Points, in no order, along strands that fork, close into loops and pass close to each other.
(in the rows, 100 means zero)
Two points are linked if the straight distance between their rows is under 52.1. Some points are linked to none.
K688: [ 96 108  79 131  71 121 110  86 110  64 104 103  94  92 104  86 120  94
  92  89  70  77 116 123 109  91 104  85  80  99  91 104 107  93 100  87
  99  95 102  98 103  99 111  95  74  94 128 105]
K65: [ 82 118  77 115  77 124 115  82 107  80 105 106  91  85 110  88 113 113
  85  74  71  88 108 130 107  82 113  98  76 112  93 113  99 109 100  74
  97  96 110  99 119 102 104  97  67  89 117 102]
K413: [134  88  99 112 112 103  92  88 104 105 106 103  84 116 104 116  89  76
  96 112  93 116 114  87  92  98  93 104 101 108 106 108  98  98  80 119
  99 127 101 128 114  99 104 110  69 111 106  99]
K111: [ 77  95 116 107 121 117 101 103 109 101  96  92  88 108 111  97  86 112
  94  82  82 107  97 105 107 102 102 106 101 103 103  88  98 103  96  75
 102  96  96  92 104 100 102 111  82 101 126 103]
K729: [131  91 100  99 101  84  93 104  90 106 109 105 104 117  86 113 118  72
 104 125 110  93 103  80  86 104  93 100 116  96  98  98 106  92  90 135
 105 125  93 113  98  96 106  83 114 115  77 108]
K318: [ 94  86 109 126 115 125  94  93 107  89 108  93  81 103 110  91  92 111
  82  81  63 100 111 110 105 104  98 117 101 107  90  97  93  91  83  82
  90  89 105  95 115  96  94 120  57 101 160 101]
K771: [ 85 105  85 123  86 131 110  84 110  79 101  99  87  92 111  82 108 116
  84  73  59  85 114 126 110  88 105 103  81 105  88 106  95 105  93  76
  97  90 107  94 120  96 100 105  57  94 140 104]
K252: [125 104  66 110  88 105 102  77 105  92  99 103  94 106 100 116 106  88
  99 108  94  91 124 104  96  96  84 105  92 100  89 131  96  98  85 128
 101 121 104 120 121  97  99  88  69 105  96  95]
K109: [101 104 102 100 105 100  95 109 103 102  96 111  95 105 103 111  81  77
 103 109 103 117  94  91 103  89  94  98 100  96 117  89 103 100  93 103
 102 119  91 120  95 115 120 105  95 103  95 103]
K832: [134  90 104 113 105  94  86 106  91 106 112 100  99 122  82 110 141  74
 100 125 101  82 110  79  83 116  90 102 123 101  89  99  99  86  91 134
 105 123 100 114  97  86 100  76 103 125  88 114]
K671: [102 122  60 110  73 108 106  86 114  76  95 111 102  90  99 107  98  86
 101 102 102  93 108 113 109  81  94  93  81  91 104 118 110 102  94 112
 101 111  99 121 105 113 121  89  85  94  95  98]
K449: [ 72 120  76 106  83 118 108  88 109  96  91  99 100  91 109 100  91 111
  92  84  84 104  96 115 112  86 101 102  82 106 102 110  97 108 101  84
 105 101 105 103 109 106 110  98  77  93 106  94]
K203: [102 121  61  90  58  98 102  88 101  90  99 104 105  84  89 113  93  96
 106 110 124  97 107 111 108  82  91  92  88  92 101 121 104 107 105 118
  96 107 107 121 101 106 107  94 103  92  70  89]
K787: [ 69  96 120  87 126 114 107  98 100 115  93  89 107  93 118  90  83 133
  96  67  88 119  82 108 111 117 102 115  98 108  97 100  87 115 102  73
 104  87 106  82 110 101  86 111  91 101 115  98]
K345: [106  95 103  67 107 104 100  90  80 131  99  88 106  87 103 104  94 135
 121  92 117 102 111 108  92 115  93 111 102 108  85 121  78 112 105 120
  91  88 125  78 110  92  68 102 107  98  87  92]
K559: [ 81 126  61 114  62 110 112  88 115  77 100 103 104  83 100  95 109  94
  91  89  98  91  97 121 117  74 111  90  78 100 100 110 108 110 108  83
  96  97 104 103 101 110 117  91  86  85  97  99]
K103: [113 101  97 105  99  99  94 110 102  94 101 117 105 109  95 112  86  66
 103 119 107 108  98  86  95  90  96  95 106  90 121  89 112  97  91 111
 110 123  86 128  92 109 123 101 104 102  85 104]
K967: [ 92 107 113  83 103  72  95 119  88 109 100 111 106  91  89 106  94  88
 102 119 120 108  82  82 102  93 107  98 102  91 112  84 110 103 104 107
 106  98  84 105  85 107 108 102 128  98  75 102]
K441: [102  96 115 122 102  92  91 126 108  83 109 107  99 112  92 104  99  65
  94 115  90 102  86  83  99  91 105  97 112  80 124  62 113  83 102  93
 108 103  82 124  82 110 126 101 122 108  96 115]
K106: [123  87 113  89 111  78  98 108  85 116 102  98 104 111  97 109 117  89
 107 120 112  93 101  82  86 105  98 101 116 100  97 100 102  97  98 128
 104 110  95  99  93  98  93  90 119 110  80  99]
K200: [118  99  79 109  81  88  93 101 104  89 108 103 104 104  86 112 115  68
 107 127 106  84 106  99  95 105  87  95 104  86  97 106 114  88  95 130
 100 116  96 111  96 103 110  84 105 111  80 106]
K684: [119  97  91 112  89  88  91 110 101  90 105 111 104 108  86 111 105  54
 103 122 106  97 101  92  98 100  90  94 104  86 111  94 117  93  92 122
 104 128  94 129  93 107 116  91 107 113  76 107]
K463: [116 116  56 100  62 100 104  80 100  89 104  98 107  90  90 111 109  95
  99 108 118  81 115 112 101  87  92  92  92  99  90 133 104 101 101 126
  98 108 111 114 104 104 107  83  96  95  78  92]
K112: [ 83 115  89  73  88 103  92  95  89 118  91  99 102  85 102 108  82 123
 114  95 121 113  90 106 109  99 101 106  88 105 100 105  88 111 110 108
  94  89 108 101 107 102  88 105 109  90  81  89]
K859: [129  88 114  95 119  90  98 108  88 113 105 107  97 118 101 112  94  80
 100 114 103 114 100  78  88  92  99  94 108  95 114  80  98  98  89 119
 106 117  88 123  97 103 108 104 112 108  89 102]
K649: [ 84 107  87 125  68  92 102  98 118  64 108  98 107  89  85  74 122  85
  95  98  95  73  98 112 105 108 111  85  94  84  95  92 128  99 112  88
  96  87  89  84  84  94 112  91 120  92 112 118]
K712: [ 72 126  79  95  74  81  94 113 109  94  94 109 112  91  86 109  87  87
 101 114 126 111  86  92 119  93 105  94  92  87 112  93 124 102 111  93
 100  98  88 103  84 109 120  98 115  90  76  96]
K212: [126  91 106 107 126 107  92  91  98 114 107 102  88 115 110 116  73  79
  96 101  95 129 109  88  92  94  93 111  98 109 114  95  99 103  77 110
 102 123 101 129 113 103 104 120  76 110 103  93]
K278: [129  82 113  87 137  96  97  90  86 130 102  94  95 112 111 116  89 100
 104  99 101 118 105  84  85 105  94 117 106 114 102 105  85 109  79 131
  96 116 111 108 118  98  85 105  91 108  95  92]
K322: [ 98 107  99  72  84  80  94 109  75 120 102  95 110  81  82 101  99 122
 114 120 134  98  98  95  92 108  96  98 103  99  91 114  97 105 112 115
  98  82  97  86  96  94  78 101 132  87  71  91]
K666: [ 65  92 126 116 124 107 106 122 119  85  96  95  93 118 111  98  91 104
  79  89  83 117  77  96 112  95 113 101 105 106 117  74 104  87 118  44
 106  84  88  93  83 105 115 109 106 100 118 104]
K267: [114  91  99  96 102  99 106  94  95 103 101  99 100 102 100  93 119 107
 112 101  98  81 117 108  86 105  95 100 107 103  87 116  99 100 105 110
 102 103 111  82 104  95  88  91  97 101 105 100]
K266: [101 122  70  97  51  84 109  93  90  91 115 100 120  82  79  81 123 110
 100  96 128  78 113 120 102  95 116  78  90 106  87 120 121 113 116 104
  84  85 107  79  87  93  93  91 117  82  81 107]
K312: [ 90 109 106  73 113 104  89 106  89 122  90 108 102  97 104 123  64 104
 106  96 118 134  88  90 112  94 102 105  91 106 118  99  89 107  92 102
  95 111 102 116 100 104 108 110 105  99  75  91]
K443: [113  94 107  89 107 104 110  83  93 103 112  97 120  93 105  81 128 130
 109  82 102  84 128 116  87 118 101 100 113 110  71 125  83 111 107 100
 104  94 130  61 107  87  66  95 101  99 103  99]
K330: [ 69 101 109 112 100  91  99 117 118  86  95 104 102 105  99 101 100  90
  93 102  96 106  81  95 109  98 105  91 100  92 118  78 116  90 112  69
 109  90  83  99  80 109 118 102 113  96 109 106]
K791: [108  99 119  94 131 100  94 105  94 122 100 104  99 110 117 117  71  92
 101  94 101 139  93  82  94  87 106 104  99 106 124  77  94 105  89 100
 107 111  89 125 100 103 114 113  99 105  93  99]
K488: [105 117  68 130  66 121 110  83 113  68 102 103  91  91 102  97 112  90
  93  95  73  81 117 122 106  83 102  94  76  97 101 113 104  97  91  97
 100 106 100 111 115 104 114  93  60  92 118 104]
K416: [110  99 105  72 110 108 105  88  82 116 102  93 115  91 103  89 109 139
 112  81 108  93 116 116  86 115  95 108 103 111  77 123  80 114 109 106
  96  87 127  71 110  91  62 101 104  99  94  94]
K526: [115  73 145  93 143  92 106 109  97 106  98  91 102 106 108  80 113 119
  92  95 100  92  94  95  87 113 107  98 119 101 102  87  86  97 100  91
 104  84  93  86  93  96  77 107 117 111 125 101]
K148: [105 100  86 124  72 116 105  90 105  70 107  98 100  99  94  82 122  92
  99  92  75  71 116 118 100 102 102  89  90  98  88 106 105  91 105  96
  95  94 107  88 101  95 103  94  83  97 122 111]
K836: [ 84  85 135  95 136 111 107 100 101 108  96  91 101 101 116  79  92 130
  95  76  90 109  90 106 108 114 104 114 104 111  96  95  83 111  99  75
 102  85 100  81 103  97  81 114  94 105 126  97]
K415: [109  85 111 134  87 127  94 103 116  54 104 100  83 109  91  84 118  92
  81  88  56  74 111 108 103 111 103 101 108  90  78 101 104  65  93  90
  88  82 110  93  90  90  96 101  81  89 149 113]
K186: [ 85 119  71 122  55  88 107  98 111  70 107  95 113  84  82  84 120  82
  94  96 105  80  96 116 116  93 114  81  86  87 102  92 133 106 113  91
 100  89  89  88  79  97 118  92 115  90 103 116]
K232: [106  96 115 101 133 110  94  98  99 119 104  98  90 110 116 117  66  89
  94  92  94 138  99  87 100  91 101 113  97 109 123  89  95 108  82 101
 103 116  97 124 108 105 112 118  79 114 110  95]
K917: [114  83 122 120 112  94  89 119 101  88 104 101  86 116 102  96 104  82
  92 110  80  96  93  87  96  95 105  98 115  86 108  73 101  76  99  93
 100  96  89 112  86 102 118 105 109 104 117 113]
K388: [112  87 110  83 112  85 101 107  84 117 101  96 107 103 100  98 111 106
 111 111 114  96 104  90  84 106  95 102 112 106  90 107  96  99 104 121
 102  99 102  87  99  96  89  95 119 104  90  97]
K848: [ 94 100 101 104  91 111 107  96 114  84 100 102 102  95  97  78 113 104
 101  94  90  79 105 117 101 104 102  92  96  97  87 100 104 103 108  88
 105  92 101  79 100  98  95  98  99  97 120 103]
K104: [119  78 116 102 128  99  96 100  92 118 102  96  89 113 108 103  93  96
  99 104  97 107 103  93  92 100 100 104 108 104 105  92  91  95  87 112
  97 108  97 101 111 100 101 106  92 109 112 100]
K187: [106 103  79 120  79 106 108  91 108  79 103  99  99  99  92  94 119  85
 101  98  86  73 116 113 100  98  95  92  93  93  91 106 106  93 106 108
  97 101 103  92 101 100 106  92  92  99 110 106]
K121: [ 82 121  84  74  76  97  96  97  91 113  94 102 107  85  89 101  87 113
 108 105 129 106  88 100 109 100  99  97  94 100  95 110  96 111 111 102
  95  89 102 100  94 103  93 102 113  87  79  88]
K256: [121 115  56 110  66 102 108  76 106  79 105  99 104  93  92 107 124  90
  98 107 105  73 124 115  94  87  92  89  89 100  92 131 105  96 101 123
  95 115 113 112 106  97 103  79  85 102  87 101]
K587: [ 72 116 101  80  91  90  98 102  94 111  89 101 114  85  92  87  95 124
 104  90 118 104  87 102 110 116 106 102  95 104  95  99 100 106 120  81
  99  77 101  75  93  95  81 102 123  81  87  92]
K853: [113  88 108  74 120  99 100  96  84 129  97  95  98 104 107 112  89 114
 113  99 111 115 102  91  95 106  92 109 101 110  98 110  86 106  89 130
  99 108 109 102 110  97  88 104 101 102  86  93]
K67: [ 80 108 109  80 106  96 101 104 100 106  91  99 107  91  99  89  98 121
 110  88 112 101  92 105 103 113 104 103  94 104  93  99  98 109 114  86
 101  86  99  76  96  97  85 101 119  91 103  98]
K741: [104  73 143 105 126  98 100 119 105  94  98  97  93 110 107  82 109 107
  85  98  86  93  83  92  98 104 109 100 123  94 105  78  97  84 106  71
 102  79  89  96  85  95  95 109 114 102 130 104]
K341: [ 87  83 124 104 135 117 101  97  99 110  98  84  92 106 117  89  84 121
  88  78  81 114  92 107 106 106 101 116 104 111 105  89  90 111  91  76
 101  88 103  88 108  99  95 116  81 106 136  96]
K136: [ 59 107 103  93 108 113 104  94 101 110  89  89 106  93 111  99  80 128
  95  70  91 117  87 115 114 103 106 115  88 109 103  98  92 111 110  74
  99  94 105  86 108 103  93 109  88  94 107  96]
K84: [ 95  86 131 115 107 113 101 108 124  64 101 105 100  98  98  66 123 108
  87  82  77  78  92 116 110 121 108  95 117  90  82  88  97  78 104  54
  98  76 102  78  89  86  85 107 111  99 145 109]
K37: [119  79 124 107 123  87  99 116  95 103 103  98  97 114 101  96 115  92
  97 113  94  88  97  85  82 102 100  98 116  93 100  84  96  90 105 110
 104 102  90  96  93  93  99  96 118 108 102 106]
K892: [ 99 101  89 107 101 110 105  91 106  99  94 100  88 103 107 103  91 103
 101  96  85  98 109 109 101  99  94 104  94 103  98 108  96 106  94 106
 102 107 105 104 116 102 102 102  75 103 117  97]
K570: [106 100 104  74  94  73  97 114  80 118 101 102 110  92  81 103 104 101
 113 124 131  97  95  82  93 104  98  99 109  97  96 105 106 102 105 121
  96  89  94  92  94  96  86  95 133  94  71  93]
K151: [ 81 127  68 115  58 100 106  94 117  72 103 102 108  84  91  91 112  83
  98 101 103  87  95 115 115  87 107  82  81  87 102 104 124 106 107  96
  98  94  94  97  93 106 115  90 103  91  98 107]
K170: [ 79 129  72 108  68 119 118  82 108  84  96 101 103  85 108  92 108 113
  86  77  87  92  98 127 116  84 115  95  72 108 102 110 103 112 109  78
  96  98 106  98 108 104 107  93  79  86 104  99]
K776: [105 105  85  74  94 103  95  95  90 121  96 104  98  93  98 117  78 106
 116 107 121 112 102  97 101  95  88 103  95 104 101 116  90 109  96 124
  98 112 109 113 111 101  95 101 103 101  75  82]
K206: [119  92  91  96 118 103  99  86  94 123 101  95  87 103 106 116  78  98
 102  95  94 119 117  95  93 103  87 117  96 116 102 118  91 111  79 126
  97 119 110 115 123  99  96 106  67 113  99  87]
K284: [ 80 105  96  94  96 103 107  98 105  99  93 100 103  91 104  88 104 113
 106  91  97  92 100 112 101 101 104 101  97 101  95 100 103 107 107  94
 102  92 101  81 103 106  92  96 100  92 109  98]
K648: [112 107  80  75  76  94  98 100  90 108  98 106 104  94  90 118  83  97
 118 121 131 105 105  95 101  94  89 100  98  97  95 122 100 104  98 125
  99 108 108 118 106 102  97  98 110  97  67  88]
K584: [110  99 113  81 118  98  95 105  91 122  97 108  98 102 105 121  70  96
 110  99 113 131  93  85  97  93 100 100  99 101 119  96  93 107  88 112
 100 117  99 120 105 104 106 111 103  98  80  95]
K720: [ 67 121  92  97  84 117 111  85 102  92  99  98 108  92 113  82 101 128
  92  63  87 100  92 125 114  93 109 105  80 114  93 102  90 114 111  65
  98  90 113  82 112  98  94 106  88  88 103  98]
K821: [ 55 122  85  92  92 111 104  91 103 104  88  90 112  93 113 104  77 125
  93  75  93 121  88 113 123  91 104 110  80 108 104 103  92 106 115  75
  97  97 114  93 105 105 102 103  92  84  88  91]
K282: [104 115  63 120  68 116 110  82 115  77 101 105  96  89 101 103 105  88
  93  99  86  89 113 117 110  83  99  94  79  94 105 119 100 100  96 104
  98 110 102 122 110 108 115  92  71  96 102  97]
K314: [ 86 107  94 109  81  99 107  96 111  79 101 101 109  93  92  77 121  95
 106  96  96  74 100 114 103  99 106  91  92  93  89  98 114 100 114  89
  98  89  96  79  92 100 101  93 108  92 110 109]
K508: [107  88 112 110 118 104  98 104 101 102 101 105  89 109 107 104  89  87
  99 109  94 110 101  95  99  95  99 100 101  98 111  88  97  95  93 104
 105 113  94 111 105 103 113 107  86 104 107 103]
K309: [ 79 109 107  86 113 102  93 111  98 118  88 107 100 102 104 114  73 104
 106  97 113 127  83  89 110  95 103 103  94 104 115  89  95 102 101  91
 101 104  96 107  92 107 108 107 107 100  81  94]
K544: [115  94 106 101  97  67  91 115  90  97 111 102 115 103  75 107 111  73
 101 129 112  89  91  81  88  97 100  95 115  91 107  87 122  95  98 122
 102 106  85 105  90 103 103  88 131 111  71 107]
K997: [125  81 122  99 139  94  97  96  89 125 103  91  88 117 117 106  88  94
  99  99  94 124 105  82  88 100 101 106 107 107 109  84  86 104  85 116
  97 110  99 112 113 103  95 110  91 116 108  98]
K830: [ 94 117  88  66  87 105  87  99  83 123  89  98  98  83  96 120  65 117
 121 108 130 120  93  97 111 101  95 105  91 103 100 108  80 108 102 115
  88  97 110 117 106 103  93 108 108  96  67  82]
K130: [127  93  93  90 101  93  97 102  93 107 100 114  98 108  93 117  91  78
 108 116 112 107 108  85  92  96  87  98 104  99 103 106 103 102  88 132
 101 128  96 128 106 103 108  96 101 104  77  99]
K864: [112 110  63 125  63 103 107  87 110  71 108  98 103  92  92  99 122  77
 100 104  94  73 117 113  98  95  97  86  88  92  94 115 114  92 100 115
  97 106 104 106  98 102 109  80  91 103  97 108]
K839: [ 68  92 127 108 133 102 105 117 108 104  91  96 100 119 119 106  81 113
  83  85  92 125  78  92 108  95 113 107 106 104 118  71  93  92 106  51
 109  86  89  98  86 108 110 110 109 103 112 103]
K399: [136  93  89 108  99  98  96  95  97 102 105 108  96 116  92 118 107  68
 102 117 104 102 112  87  92 103  82  99 105 102 100 113 103  95  85 132
 101 134  98 130 105  98 104  91  81 115  81  97]
K531: [ 65 126  87  90  79  88  93 104 105  98  90 103 104  95  90 106  90  99
  99 105 118 109  82  94 118  96 104  94  89  96 108  96 111 104 114  84
 100  94  87  91  83 107 110 102 115  83  80  97]
K54: [ 86 126  96  76  83  95  97  98  84 114  99 102 113  78  88  80  97 139
 107  89 127  97  92 109 105 119 107 101  94 103  84 110  97 111 123  83
  90  68 101  72  98  88  70 104 132  81  83  93]
K3: [ 80  91 116 119 110 119 102 112 116  89 100  98  83 108 105  88 100 105
  93  88  77 101  92 105 107 104 103 105 105 100 104  84 103  94 101  73
 102  93  96  95 100 105 111 107  87  97 132 107]
K909: [114  93  98 101  92  96 107  88  98  96 107  96 115  96  94  84 139 112
 109  99 100  74 125 107  81 116  96  96 110 104  76 119 100 100 112 107
  98 101 117  72  97  90  82  84 105 102 103 101]
K427: [ 95  74 142 103 133 105 103 111 109  91  98  91  94 108 114  79 100 117
  88  87  84  99  85 103 106 110 108 103 119 103 101  83  93  93  99  68
 105  75  93  87  95  93  89 114 104 106 140 103]
K133: [121  81 128 102 117  80  97 114  91 106 102 103  98 111 102 102 105  86
 100 116  99 101  93  77  82  93 105  99 114  84 112  77  99  87  97 111
 107 105  88 109  93  99 100  99 123 111  89 107]
K346: [117  88 124 121 114  92  89 123 100  88 107 103  93 117 100 101  99  75
  92 115  83 100  87  82  88  91 107  94 113  81 118  57 109  79  97  95
 104 101  86 125  86 102 119 106 120 109 106 115]
K350: [ 60 108 116 103 103  88 106 114 116  94  90  99 107 103 100  92  99 107
  94  98 100 105  72  95 113 106 109  96  96  99 107  81 114  99 117  59
 109  82  84  83  80 102 106 103 115  92 101 103]
K38: [ 84  95 126  97 130  99 100 115 102 114  94  95  98 110 120 106  80 110
  94  89  97 122  82  87 102  96 109 104 105 103 119  74  93 104 101  73
 108  93  86 101  94 109 110 113 109 104 108 103]
K305: [100 106 101  78  88  67  92 120  84 118 101 106 112  87  75 110  91  94
 109 125 133 106  86  78  95  97 102  95 105  95 105  96 112 105 100 117
  97  95  85 100  90 104  98 100 136  95  58  94]
K849: [109  89 124  68 125  89  95 111  83 131  95 100 102  99 112 109  81 110
 109 100 117 123  85  79  91 100 106 105 105 100 112  90  83 104  91 107
  99  96  97 104 101 106  89 106 123 103  79  89]
K94: [ 83 103 100 119  91  96  97 113 117  83 101 104  97 103  95 101 103  79
  99 114  96  95  88 101 107 101 101  89  99  91 112  87 118  91 104  92
 106  99  88 105  86 111 122  97 106  99 106 110]
K905: [ 90 117  81  79  77  89  92  97  95 107  97 106 105  91  89 109  88  99
 115 114 127 104  93  97 109  91  94  99  96 100  99 107 106 111 104 111
  94  98 101 107 100 108 103  99 113  93  73  93]
K356: [135  85 110 108 111  95  89  97  90 117 106  97  95 115  95 110 141  95
 103 119 108  79 115  83  78 115  90 103 126 104  83 105  93  89  94 135
 105 117 103  98  97  77  89  79 103 123  95 109]
K283: [ 77  92 124 123 113 115  98 121 118  82 100  99  84 117 109  95  94 101
  79  90  74 110  84 100 113  99 109 103 112  98 109  74 105  82 106  53
 101  83  90 103  87 102 116 107  90 100 140 110]
K381: [ 91  78 121 119 135 119  92 101 105 100 109  89  82 110 113  92  86 110
  84  85  73 109 101 101 104 102 104 114 108 105 102  87  94  98  86  74
  91  85 101 101 115 101  98 118  70 104 154 100]
K487: [129  89 103  75 118  94  97  97  87 122 100 107  99 111 101 120  80  89
 109 108 108 126 105  85  88  95  92 102 103 105 107 108  98 108  83 129
 102 124 102 125 109 101 101 105  96 104  75  90]
K440: [ 99  89  98 127  98 125 106  93 108  81 104  98  83 100 105  82 105 106
  85  80  61  87 117 117 104 104 101 107  92 100  82 102  94  92  89  85
  92  87 105  88 120  94  96 107  62  95 145 101]
K35: [126  89  92  87 110  96  99  89  87 125 106  97  99 107 104 114 115 104
 112 110 112  99 118  94  86 110  85 106 110 108  86 124  92 103  94 134
  98 113 117 103 109  88  90  89  94 108  86  95]
K418: [ 75 105 115  93 116  97 101 110 104 111  86 101 101 100 106 103  89 110
 100  97 105 114  82  95 105 100 105 102  99 105 109  90 101 100 110  80
 104  97  89  90  94 108 105 107 108  97 101  97]
K673: [100 100  84 118  87 116 102  89 111  88  96 102  94 100 104  99 105  89
  98 100  82  86 115 111 105  94  96  97  93  98 101 105 101  95  96 102
  99 104 102 104 110 104 108  97  77 103 119 105]
K33: [ 75 116  92  95  92 109 107  92 111  99  92  98 105  92 107  93  94 108
  99  86  91 100  96 114 109  94 100 101  88 104  99 102  97 109 106  83
 106  97 102  91 104 106 108 103  91  90 106  93]
K728: [116  85 110 100 120 101 102  98 102 107  97  96  90 109 106 101 107 101
 103 103  91  97 108 101  91 106  93  99 107 101  94 106  92  96  94 113
  98 105 102  91 105  99  94  98  91 106 112  99]
K245: [134  89  94 118 104 103  91  93  98 102 106 103  85 118  95 115 105  75
  93 116  88 100 116  91  94 107  88 101 106 104  92 105  97  87  83 126
  97 125  99 120 107  92 103 101  70 111 103 101]
K89: [108  78 134 113 121  94  97 118 105  95  99  96  87 112 104  90 107  95
  89 107  88  95  85  87  92  98 111 100 116  89 111  70 104  83 105  81
 107  88  85 104  87 101 103 103 118 105 118 112]
K396: [ 92 105 107 112  95  84  96 121 108  87 102 109 102 103  94 105 100  69
  98 117 106 102  82  92 106  93 107  89 105  87 121  73 121  92 103  91
 109 102  81 113  78 110 125 100 119 104  93 112]
K363: [120  98 105 105  95  99 109  79 100  86 112 100 116  92 103  73 144 120
 107  84  97  72 128 115  85 114 106  96 109 108  68 123  89 103 109  88
 100  93 122  58  99  84  73  91 107  98 108 108]
K482: [ 99 113  67  98  74  98 102  98 111  89 101 112 100  92  90 109  95  85
 109 110 115  95 104 104 105  86  90  92  90  92 104 115 108  97  93 117
 103 111 100 117  99 110 115  94 102  96  87  99]
K194: [107  70 144 101 139  99 108 108 103  90 100  91  97 105 112  69 112 120
  91  92  89  90  93 107  93 117 105  97 126  99  90  91  87  91  96  71
 103  81 101  77  95  92  76 111 110 108 137 104]
K794: [110  88 111  66 118  97  98  98  78 134  98  91 101  94 103 109  96 125
 117  97 118 106 106  98  86 115  94 109 103 111  91 120  77 109  97 127
  95  95 117  92 110  97  73  96 110 103  83  91]
K177: [114 104  67 119  70  95 100  91 112  79 101 105 103 101  87 105 119  70
 104 118 103  82 115 102  97 101  87  90  98  87  94 114 111  89  98 125
 100 116 100 112  95 103 116  81  97 106  86 106]
K702: [ 63 118 104  95  89  85 105 108 110  94  86  99 109  94  95  97  97 104
  98  98 110 103  80  95 110 105 109  96  94  94 102  86 118 103 117  75
 101  85  85  81  80 104 103 102 118  88  92 101]
K405: [102  94  91 100 116 107  99  88 101 116  99  96  92  97 112 108  81 104
 103  92  89 112 105 104 101  98  94 110  95 109 104 108  89 112  85 110
 100 113 107 106 119 105 100 111  76 102 109  93]
K874: [133  85 106  90 112  91  99  97  85 124 103  96 104 111  96 114 137 106
 108 112 113  91 120  84  80 115  90 105 121 111  80 118  92 102  94 137
 100 115 111  89 102  81  86  77  99 115  88 101]
K198: [123  93  88  87 108 103 103  81  92 122 100  92  92 105 106 116  93 109
 105  98 104 105 118  99  91 104  84 112 101 114  86 127  86 110  86 134
  96 116 119 110 120  94  89  97  78 113  90  88]
K507: [122  73 135 104 130  92 101 112  93 100 102  92  94 112 105  84 115 104
  93 108  88  84 101  90  86 110 102  99 120  98  97  86  92  84 100 102
 101  92  96  93  93  93  89 104 117 109 115 106]
K800: [ 57 126  78 103  91 119 104  90 110  97  91  98 101  94 116 110  74 116
  88  78  88 122  91 113 120  85 101 111  81 108 111 103  98 107 104  79
 103 106 108 101 111 102 113 103  77  88  94  92]
K383: [ 72 116  89 109  82  85  94 115 113  87  97 112 108  93  91 112  91  72
 100 118 117 107  83  92 113  92 104  90  98  86 116  84 129  98 103  91
 108 104  83 112  75 109 124  97 116  94  83 104]
K261: [ 98 117  97  71  82  94  93  99  75 117 105  95 117  77  86  87  99 139
 116  98 134  95 103 106  93 121 102 101  97 102  83 114  85 114 123  92
  88  71 111  73  98  84  59 105 130  85  79  92]
K105: [ 99 109 105  72  86  82  96 109  79 116 103  96 118  78  79  92 105 130
 111 112 135  95 104  95  89 121 102  99 106 101  90 114  99 112 122 105
  93  73 104  69  95  87  65  99 137  90  75  92]

How many points has the smallest loop of links through each point below? Write - if it is on no loop.
K245 | 9
K121 | 6
K94 | 8
K771 | 13
K728 | 12
K151 | 10
K671 | 11

A piece is all that can be reached along the links. How many separate loops has the piece of each point below (a circle has one, a figure eight two, a Y none), and how many tips (points with one link)?
K305 | loops 3, tips 1
K776 | loops 1, tips 0
K853 | loops 2, tips 1
K741 | loops 1, tips 1

A fork is a point with three links, a tip a point with one. Leave the first point through the second and follow the links. Name the first fork or tip that comes.
K356, K874 | K187
K130, K399 | K584
K728, K267 | K104
K507, K526 | K396
K89, K741 | K859
K187, K673 | K388
K305, K570 | K284
K688, K488 | K864
